Points on a hilly landscape, in no order, each with its height.
A ball rolls from a point to whichever of its 5 nearest points has the largest drop for the distance, and stops where none of them is lower. Distance is the straight distance between rows; heights are no part of it.
mulaf: [  2  14  31  -6  -4  11  28 -18]  (h 1.54)
doso: [  9  -2 -30  -9  -8 -32 -31  -9]  (h 3.54)
Les: [ 25   7  17 -17   2 -19  17   8]  (h 1.40)
retu: [ -1 -17  13 -17 -28  13  24 -23]  (h 3.50)
fek: [-15   2 -26  25 -22   9 -43   1]  (h 1.53)
boriv: [-24  -4 -29   1 -25 -26 -34  -2]  (h 0.96)
faz: [ 25 -17   8   6  -3  14   5  36]  (h 2.01)
feg: [-40   6  20  13  18  19  20 -12]  (h 4.94)
bav: [-10  -4   7  18  15  18  27  51]  (h 4.21)
vikat: [ 26 -18  -5   8 -10  18 -13  25]  (h 2.78)
nalal: [-21 -22  19 -21 -19   8  31 -14]  (h 3.72)
makav: [-18  29  20   2  16  13  23 -10]  (h 2.50)
guruz: [  6 -19  11 -19 -30  16  24 -27]  (h 3.56)
tapok: [15 -1 14 24 11 24 25 45]  (h 3.12)
Keget: [-1  4 11 -6 17 -5 29 46]  (h 3.57)
nekit: [-28 -28 -15  16  41  24  -9 -18]  (h 5.56)
zuno: [  5  29  24 -10  20 -12  24   4]  (h 2.14)
mik: [18 -9 10 -9  4 -7 13 37]  (h 3.41)
Duzat: [  6  25  29  -7   4   2  30 -15]  (h 1.43)
kem: [ 26  13 -15  23 -11  17 -40  -3]  (h 1.91)
pobu: [ 32  -1  -8 -21 -10 -19  -9  -1]  (h 7.77)
gusid: [  5  -6 -29  19 -20   5 -39   4]  (h 1.68)
Bef: [-35   1   0  20  32  27  -3 -20]  (h 6.50)
Sama: [ 29 -15  -1  -8  -5  -9   2  34]  (h 5.36)
Vaso: [-34 -21  22 -17 -16   5  27  -6]  (h 4.28)
Fodiv: [ 12  11 -24 -10 -18 -40 -22 -40]  (h 3.38)
zuf: [ 15 -14 -34 -14 -14 -28 -30   1]  (h 6.06)
Libok: [ 14 -16 -12  -6 -40   7   5 -44]  (h 3.39)
sav: [ 28 -10  12  23  -8  25   6  34]  (h 1.04)
zuna: [ 13 -24 -23   4 -18   4 -35  10]  (h 2.42)
paba: [ 22 -16 -23  -9  -8 -14 -26   8]  (h 5.80)
Gefe: [ 12   8 -25   3 -26 -26 -14 -49]  (h 5.79)
poris: [-46 -29  -4   1  34   1  -2  -9]  (h 5.99)
pev: [ 24  -2   7 -16   4 -13  13  27]  (h 4.20)
kome: [-19  23  -3   2  48  -1  13  30]  (h 5.32)
funo: [-2 -1 11  4 16  1 21 51]  (h 3.95)
fet: [-23  55   0  15 -33  -2 -23   3]  (h 2.10)
bizol: [-31 -30 -11   0  46 -16 -13 -17]  (h 1.66)
pob: [ 30   3 -17 -18 -14 -25 -19 -18]  (h 3.45)
guge: [  0  12 -28  20 -24  14 -43  -6]  (h 1.62)
rimo: [-40 -34  -7   5  35   3  -2 -11]  (h 5.60)
leri: [ 26  -7  -7  -4 -29  -3   3 -43]  (h 2.81)
lov: [ 14  12  22 -16  14 -16  18  18]  (h 2.87)
Lokud: [-29  -6  22   3  -4  17  27 -14]  (h 3.53)
Nevik: [ 29 -17 -11 -13  -8 -15 -14  17]  (h 6.97)
lilo: [-22  17   0  16  49  25  -2 -19]  (h 6.00)
zor: [ 16  19  27 -12  -1   0  27 -16]  (h 1.26)
tosur: [-43 -18  -6   9  27  14   1 -10]  (h 8.66)
roga: [ 17  18  23 -20  14 -16  25   9]  (h 2.18)
Vogen: [  6 -25   4 -19 -36  10  19 -28]  (h 3.86)
sos: [-21  32  16   9  34   1  13  -3]  (h 3.15)
Fol: [ 35   5   6 -21   1 -19   4  -5]  (h 5.01)
kudo: [  9  15 -22  25 -14  22 -43   0]  (h 1.78)
bovu: [-25  31 -19  22 -29   1 -31  -9]  (h 2.06)
nenaz: [ 32  11  14 -16  -9 -12  10 -22]  (h 4.80)
vob: [ 11 -20 -30  -4  -9 -18 -33   7]  (h 6.57)
piz: [ 20 -22 -19  12 -14  17 -34   8]  (h 2.41)
Peb: [-13  20  11  -6  31  -9  27  30]  (h 3.08)
Gamu: [-18  21   9  -7  34 -10  24  30]  (h 3.26)
tutep: [-49 -17   3  12  19  11   6 -15]  (h 7.53)
neli: [ 28 -25  -3   6  -4  11  -1  32]  (h 2.33)
defom: [-50 -17  14  -7   5  -1  17  -4]  (h 4.91)
pas: [ 31   0   5 -10 -19   0   8 -35]  (h 2.54)
bobap: [-14  16   4   2  31  -3  20  38]  (h 4.04)
pib: [ 18   2 -20 -12  -8 -37 -23 -20]  (h 3.13)
Val: [ 1 20 11 -6 20 -9 25 29]  (h 3.14)
nasos: [ 28   8  15 -12 -20   5  19 -30]  (h 1.25)
Ruk: [ 28  20  22 -10   7  -7  22   2]  (h 1.65)
der: [-34  11  13  17  29  17   8 -19]  (h 4.98)
Vonu: [-21 -39 -16   5  50  -3 -15 -13]  (h 3.46)
Veme: [-13   3   0  17  29  15  22  52]  (h 4.19)
lud: [ -1  33 -19  23 -15  13 -44  -3]  (h 1.81)
kebu: [-30  -2  20   1   2  23  27 -11]  (h 3.79)
mareb: [10 -5 14 -6  6 -7 18 38]  (h 3.85)
misa: [-20  39 -12  22 -26  13 -33  -7]  (h 1.99)
talev: [  8  10  28  -9  -7   5  22 -11]  (h 1.74)
mozu: [-32   3 -17  14 -30   0 -36   2]  (h 1.67)
Sif: [ -8  -8  24 -11 -13  16  28 -23]  (h 2.49)
vadef: [-50 -21  10  -3  13   5  11 -12]  (h 5.61)
livar: [  4   6 -28  -8 -16 -42 -34 -16]  (h 3.30)
mukov: [ 35   2   3 -12 -12  -7   1 -29]  (h 2.97)
muf: [ 28 -20  -7  -5  -8   0 -12  22]  (h 4.81)
bem: [ 38  -9   8  28  -8  27 -18  16]  (h 2.27)
gesur: [-12  -9 -31   5 -23  -8 -41   7]  (h 6.37)
Vamod: [ -6  32  24  -5  24 -12  27  14]  (h 2.61)
Meba: [ 27   3 -23 -12 -22 -19 -16 -37]  (h 3.05)

Write out the way that a ball takes from each point below.
mareb -> mik faz sav
vob -> zuna gusid fek
zuf -> doso pib Meba leri nasos
Nevik -> muf neli sav
Veme -> tapok sav
paba -> zuna gusid fek

Call two points neighbours if one is among the 5 nearest of the other. Go from one point of each pair to the other, from neighbour to neighbour, staying as low as possible. Name the highest point that can't be avoided.
Les and nasos -> Ruk
boriv and bizol -> vadef
fek and sav -> piz
Les and fek -> livar
boriv and fek -> mozu
